Each row is a point on a tangle of strands that fork, close into loops and nearly touch. The rows are in no order.
Two points are linked if the straight distance between their rows is under 85.4. Some points are linked to none.
z631: [-36  10  53  -8  -8  12  -8  22  17  27 -11 -20  -5  39  -7 -47  26  22
  -8   9   1 -48  12  56]
z358: [  8  16 -26 -18 -10  32  24  -9 -12 -11 -15 -13   2  23 -18  19 -24 -42
 -39  -3  -3 -28  40  37]
z406: [-11   5 -23  -4 -10  -5  15  20   2 -40  15  -1  -4  21  54  -5   9   9
  -8 -21 -28 -45  52  15]
z505: [-46 -10  21 -11  14 -32  -4  -3   4  27 -35 -36  14 -18 -29 -43  -7  -7
  -2  31  17 -26 -58  21]
z597: [ -5 -16  -6  11  -9 -21 -20   8  11  13  15  -6  -3 -30  -7  11 -21   2
   3  29   1  30 -21 -37]
z942: [-26  -7   1  42  10 -45 -35  -8  40  -2  -7  15 -23 -32  11 -37  18  44
   4   0  -3  17 -28 -33]
z53: [ 24 -17 -32   2 -15   7 -12  22 -22 -25  41   9  18  -3  26  41 -15 -25
   8 -10 -25 -12  62  -9]
z780: [ 17  22  10 -27  -9  42  46 -26 -30  24 -21  11  10  21 -13   9   2 -21
  -7 -22  15  -9  10  52]
z89: [ 24  -6 -33   4  10   1  -3  14   4 -28   5 -15 -36   8 -29   9 -16 -11
 -19   9  13   8  10  -4]
z249: [  7  10  -7  -3   3  31  -2  14   1 -18  18 -36 -29  69  34 -34  17   7
 -29 -47  -1 -26  38  45]
z439: [-23 -44 -16  15  19 -60   4 -52   1 -17  -4  21 -33 -30 -18  -2  -1  22
  39 -12  -4  56 -21 -46]
z394: [  0 -48 -33  -5   4 -19  12 -46   4 -27   8  25 -37  -5 -26  26  14  23
  30  -1 -10  55   4 -55]
z274: [ 13  32  17  -3 -34  17  11   4 -16  22   1   4  25  33  36   1  10  -1
 -19 -21  -1 -30  20  64]
z142: [-14  10  25 -40 -21  17   8   9 -10  27 -15   5  36  -8 -12  21 -27 -26
   6  30  29 -55   1  64]
z319: [-11 -32 -15  41  32 -39 -16  -4  21 -12  -1 -19 -24  -1 -11 -37  19  39
  -1  -5  -5  19 -37 -27]
z120: [-13 -32  22  38   6 -19  22 -16   5  -5  -5 -18 -37  46  -7 -30  28  -5
 -19 -12 -13  29 -60 -62]
z943: [ -6  27  15   0  19  13  11   6  -5 -11  13  40  65 -32  29  50 -16   0
  39   0 -13 -15  39   6]
z817: [ 12 -42 -14   8   8  -5   5 -33 -22   5   2  26  -2 -13 -26  46  18  -2
  22   2 -25  69 -10 -71]
z27: [ 26   4 -17 -13   2  -7 -25  10 -16 -19  18  15  24 -24   7  38 -36 -16
  25  15  -1  -1  41 -20]
z846: [ 38  17  10  -6 -29   9 -36  23  -2  17  22  20  25 -33  23  28   0   2
  11   0  -2  11 -11  -6]
z620: [-36 -36  20  43  20 -49  26 -20   1 -11 -19 -15 -15  11 -10 -23   6 -12
  -5  -3  -9  25 -62 -46]
z56: [ -4  -1   5  23 -28 -20 -50  22  27  19  34   2  -4 -24   2   5  16  32
   3  18 -17  15 -16 -30]
z779: [ 19  14  -3 -21  -3  -2  42  -2   1 -31  -3   4 -23  26 -15 -15   4   1
   9  -8  13 -23  15  33]
z624: [ 31  -5 -20  -2   2 -14   5  -7  -9 -15  -5 -12 -32  14 -30  -5  -2 -22
 -10  -1   8  32 -31 -22]
z311: [ 60  12   3  -1  -7  36  -4  -7 -33  14  18  31  16   3  -6  48  17  -6
   9 -10  -1  39  -2  -4]
z956: [-19   2  -9 -10  13  25  10   9  12   2 -19 -52 -32  21 -33 -36  -3 -15
 -25   6   2 -22  -7  35]
z376: [-11 -31 -11   8 -12 -21 -26 -18  19  -5 -10   3 -50  -8   4 -19  21  31
  17   2 -14  51  -7 -74]
z882: [ 22   9 -12 -17 -18  19  42   6 -21 -30  24  11   1  35  29  22 -10 -36
   2 -36   0 -38  44  45]
z9: [  2 -22 -39   3  22  -1  -3   6  25 -41  26 -19 -57  16 -18 -22  -1  15
  -4  -6  11   8  20  -8]
z989: [ 36  26  22  -3 -13  35   7  -8 -27  38  -5  11  38 -14   0   9   5 -30
   1 -18  20  17 -35  21]
z424: [ 11  21   0  -2 -24  27  15  19 -11  -5  13 -14 -21  52  27   0   5 -12
 -23 -29   1 -31  32  58]
z68: [ 24  26   5 -27   7  10 -22   3 -12  -8   1  12  43 -30   9  49 -49 -21
  27  25   9   5   4   1]
z296: [  2  -2  10  19  13 -10  -3   8   4  13  36 -27 -25  34 -26 -31  11   3
 -18  -3   8  21   1 -15]
z308: [-52  -9  28 -13  13  -7  -6   8  15  32 -21 -35  -6   6 -31 -51  19  10
  -6  32  12 -47 -14  48]
z275: [ 50 -27 -27   0  -9  28 -19  -3 -18  -5  12  21  -5 -12 -20  57  -4 -13
   7   8   2  40  12 -16]
z157: [-19   0  38  34   7 -14  -2   2  34 -18   5 -25 -35  49 -12 -49  42  22
  -3 -22 -11  23 -47 -43]
z744: [-25   9   6   1   7  16 -13  30  25   7   2 -47 -25   4   0 -18 -17  10
 -36  22   2 -30   4  18]
z731: [-10 -10 -22   8  26  14   8  22  38 -48  13 -23 -43  40   2 -20  -5  13
 -15  -8   5 -27  38  27]
z598: [-24  11  43  37 -13 -33 -23   6  29  12   7 -21 -11  10  -5 -52  36  10
  -7 -19 -12  18 -61 -45]
z279: [  1   8  14 -19 -18  32   6   2 -11  33 -21 -40 -14  26 -13 -24  -3 -26
 -29   6  20 -24  -5  59]
z74: [ -6   3 -41 -10  18 -18  -4  -1   0 -26  -3  -3  -3 -28  -1   5 -47  -8
 -20  23   1 -20  41  13]
z408: [ 11 -37 -27  19  27 -18  10 -37 -24 -20 -25  13  -1 -19 -36  32  -4 -23
  14   5  -9  55 -35 -66]
z87: [ 18  16 -14  -7   2  16  14  -8   6  -1 -12 -22 -36  29   1 -46  32  18
 -10 -25   7  -4 -24  12]
z16: [-20   2  -8 -35  -3   0  38  -2  -6 -23 -15  -8 -10  39 -11 -24  15   7
   3   0  -5 -66  36  50]
z995: [  0   4   7   4  -2  11  12  13   2  14  25  -2   8 -11  -2  -1 -15 -11
 -15   0   8  -7  15  18]
z248: [ 24   7 -30 -17   7   9  32 -18 -12 -18 -19   0  -9 -15 -40  13 -13 -38
   8   0   8  30 -27  -9]
z381: [ -8   7   0 -19   7 -31 -18   4  -2  14  -3 -25   4 -22 -25   8 -43 -15
 -16  38  17   7 -21 -18]
z338: [ -4  25  50 -10 -13 -10  11  -3  -9  32 -36  15  44  -8  -9   5  -7  -3
   2  16  15  -3 -60   1]
z578: [ 10  37  39 -16  16   9 -15   0  -5  12 -15  27  49 -21  -9  40 -29  -3
  24  12  26  19 -16 -24]
z856: [ -8  -4  35 -39 -15   9  -3   4  -7  42 -35   0  28  -8 -17 -10  -1 -12
   9  33  38 -42 -35  49]
z362: [ 23  23  -5 -12 -39   4 -19  16   5  -3  29  23  -2 -23  25  -7  26  12
  25 -11 -21  18  11 -18]
z810: [ -3  17  33  -4  -7   3   9  -1  -7  28 -25 -26 -12  44  -3 -46  40   6
 -13  -7  12 -14 -41  20]
z417: [-25  -4   6 -22  -9   9  27  20  -1  -6 -12   9  28  -9   7  21 -43 -29
  -3  25  12 -55  31  58]
z970: [ 10  -8  14  23  -8 -19 -22 -15   2  29  -7  35  28 -20   6  -5  25  25
   0  -4  -9  34 -14 -54]
z743: [-29  18  22  -8 -13   6  -6  36  23 -17   0 -33   0  23  42 -22  -7  -3
  -4   6  -4 -63  32  46]
z21: [-11  28  47  -7 -39   9  -5   7   1  33  -9   8  10  52  10 -24  20   9
 -16  -6   6 -51  20  64]
z385: [  9   0   0  13  14  11  -2   5   3  -8  24  58  37 -55  10  62 -10   5
  47   7  -9  17  17  -7]
z148: [ 14  -3  16  10   6  16  24  -8  -6  24   6  17  29 -39  -5   6   3 -14
   6 -11   2  26 -39  -7]
z820: [ 24  -4   2   8 -10   6   9 -19  -3  18  17  24   9  -3  -1  -2  27  23
 -10 -12 -10  39  31 -46]
z173: [-26   6  21  11  29 -42  21 -23  -2  11 -29  21  26 -33 -16  22 -24   8
   0  24   4  27 -28 -28]
z8: [  7 -11 -31  -8  20  -1  27 -25   5 -32  -1 -13 -37  29 -18 -37  34  29
 -11 -33   7   2 -33 -20]
z924: [ -3 -12 -40   5   1 -16   9  24  -9 -36  21   6  14 -18  41  28 -14   0
   0   1 -29 -31  53   2]
z708: [  3  29  39  -1 -26  -3   3   1  -5  48 -23   2  19  12  -2 -14  13  11
 -27   1  13  -9 -38  22]
z877: [ -3  -4  -6  11  39 -12  -2 -31 -13  -3 -18  36  26 -48 -15  42 -25  11
  14  14  -3  39   5 -39]
z741: [ 12  10  13  -7  -7  42  -2  26 -19   8   5  21  54  -7  45  54 -41 -36
  -6  -2  13 -38  11  51]
z234: [-16   8  20 -15 -29  15   6  25  -6   2  -2   7  42  -7  50  17 -33 -28
 -11  -2   3 -56  30  40]
z734: [-47   6  26  13  39 -13 -21  11  29   7 -16 -39 -11  10 -14 -60  34  39
  13   8  -7 -35 -33  40]
z947: [ -2  -5  13 -17   3  -8  45 -19  -6  12 -30 -10 -10  18 -48 -19  -1 -26
 -15   9  20   0 -20  12]
z537: [-31 -59 -33  18  20 -49 -18 -35  14 -18   3  -6 -48 -11 -11 -23  15  18
  20 -12 -11  52 -16 -73]
z324: [  9 -20 -19   5 -35   2 -63  34   7  13  34  20  14 -24  37  27  -7  15
   9  20 -21  -8  39 -22]
z268: [-29  -1  -5  -6  22 -30  29 -10  22 -14  -8 -14 -38  -5 -27 -47  -2  11
   7   5  11   4 -10   2]
z501: [-38   0   7 -23   4  -4   8  19  10 -10 -18 -18 -12  23  -4 -29 -11  -3
   6  27  11 -67  42  49]
z520: [ 30 -26 -11   7  -5  12 -29   3 -10   4  20  42  17 -39  -7  60   5   9
  41  17  -4  37  14 -26]
z974: [-27   5   7  30  41  -7 -24  14  41 -11  -3 -30 -24   8   2 -46  29  46
  -1  -8  -9  -2 -23   0]
z716: [ -6  -5 -32   3  28 -21   6 -12 -10 -10 -10   9   1 -29  -8  36 -43  14
 -15  26   1  16  21 -12]
z706: [ 27   8 -13  -4  21  17  15 -26 -28 -19 -25  10   5  -8 -47  53 -13 -35
  20   2  -5  61 -29 -38]
z99: [ 11   5 -35  -7 -10  53   2  -1   1  -8  31 -36 -45  42  29 -17  16   1
 -29 -46  -7  -3  37  11]
z443: [ 45  25  -2  -4  -8  35   3 -12 -29   8  14  30  29   6  29  19   0 -19
  -3 -27   7  15  33  13]
z468: [ 16  37  21 -31   5  40  22 -17 -37  29 -34   9  40   0 -22  15  -5 -38
  17  -4  19   6 -24  35]
z354: [ 14  12 -18   1   4  33   4  19 -12  -9  -2   9  38 -19  34  65 -30 -20
 -17   4 -13 -23  36  18]
z166: [-19 -25  10  30   3 -44   1 -27   6   8 -13   8   8 -18  -5 -16  19   5
   6   0 -17  41 -41 -65]
z594: [-12 -12  -5  25 -13  -6 -44  38  21  10  44 -11  -1  -5  22  -3  11  28
  -8  13 -24  -9  37 -22]
z646: [ 28   2  -4   6 -36  15 -48  40   4   6  27   5   9  -2  44  27 -21 -13
 -12   6   1 -14  18   3]
z654: [ 25  31  10 -15   3  46  17   0 -29  -1  -7  27  47   3  34  23 -21 -31
  12 -23  14 -14  30  50]
z554: [ -6  23  54  -4  10 -34   0 -17  -2  17 -26  39  57 -22  -9  24 -18   1
  22  14  12  26 -54 -38]
z82: [-21   4   3  14 -13  -5  -9  46   2 -33  11 -27   9  47  69 -10   4 -21
 -11 -26 -14 -63  46  27]
z559: [-11 -25 -28   8   1 -23 -22   7  10 -12  26  13 -17  -6  19  11  11  33
  10  14 -28   6  56 -38]
z49: [  3 -25 -19   5  -6  -3 -20  -7  14  -1  16   0 -28  -1  -5 -14  30  33
   1 -10 -20  36  35 -66]
z257: [-31  -3   1   5  23 -40 -13   0   7  18 -22 -37  -2   1 -30 -30 -27  -9
 -26  26  22   0 -27 -14]
z911: [ -4  23  12  19 -12   0  26  -6   7  13   3   7  -2 -23  -5 -17  29   8
   3 -14 -17  20 -49 -16]
z668: [ 17  -5 -40  -6   1   9  22 -10   4 -24  18  11 -19 -24  11 -26  17  15
  12 -23  -2   3  20 -11]
z641: [-11 -23  12  25   4 -37 -33 -23   4  -2 -16  44  15 -58   4  35   2   8
  47   5  -4  62 -49 -54]
z255: [ -5   1 -24   0   4 -17  20 -24   9 -18  -1  12 -14 -38  -1  -7  18  24
  22 -13 -21  22 -22 -21]
z723: [ 18   8 -35 -10  -5  39  18 -18 -14  -8  18 -23 -17  23   1   5  -5 -18
 -32 -23  -7  -1  36   6]
z262: [ 17  -8 -31   4 -21  29 -17   3   1  -9  39  -9 -36  33  34  -6  24  20
  -8 -25 -21   7  51 -27]
z931: [  5  -3  39 -34 -37  20 -22   3 -21  51 -28 -13   8  31 -17 -16   1 -17
 -15  17  39 -42 -26  73]
z418: [ 11  13 -29  -1   4  12  -2  10  16 -21   1 -21 -24   0  27 -36  20  25
  -8 -15 -12 -19   3  13]
z192: [-19  -5   3 -14  22 -27   9  -3  -1   8 -17  14  24 -36 -35  17 -43 -13
  11  39  25 -22 -21  52]

A piece is all that can be reached along the links. How many separate loops has the piece of each point below (a circle has one, a figure eight two, a Y none), and how many tips (points with one link)?
z734 -> loops 0, tips 7
z931 -> loops 0, tips 3
z743 -> loops 0, tips 4

A fork is a point with three links, a tip a point with one. Leave the first point through the second and follow the links. Name the first fork or tip that comes.
z439; z394 -> z731
z9; z89 -> z49
z779; z16 -> z554

Name the points in between on the shortest way along the links from the first point to the second, in order.
z358; z362 -> z723 z99 z249 z424 z274 z21 z631 z308 z505 z257 z381 z597 z56 z594 z324 z646 z846
z882; z248 -> z424 z274 z21 z631 z308 z505 z257 z381 z597 z56 z594 z559 z49 z376 z537 z439 z394 z817 z408 z706
z856; z520 -> z142 z417 z234 z741 z654 z443 z311 z275
z394; z120 -> z439 z537 z376 z49 z820 z970 z166 z620
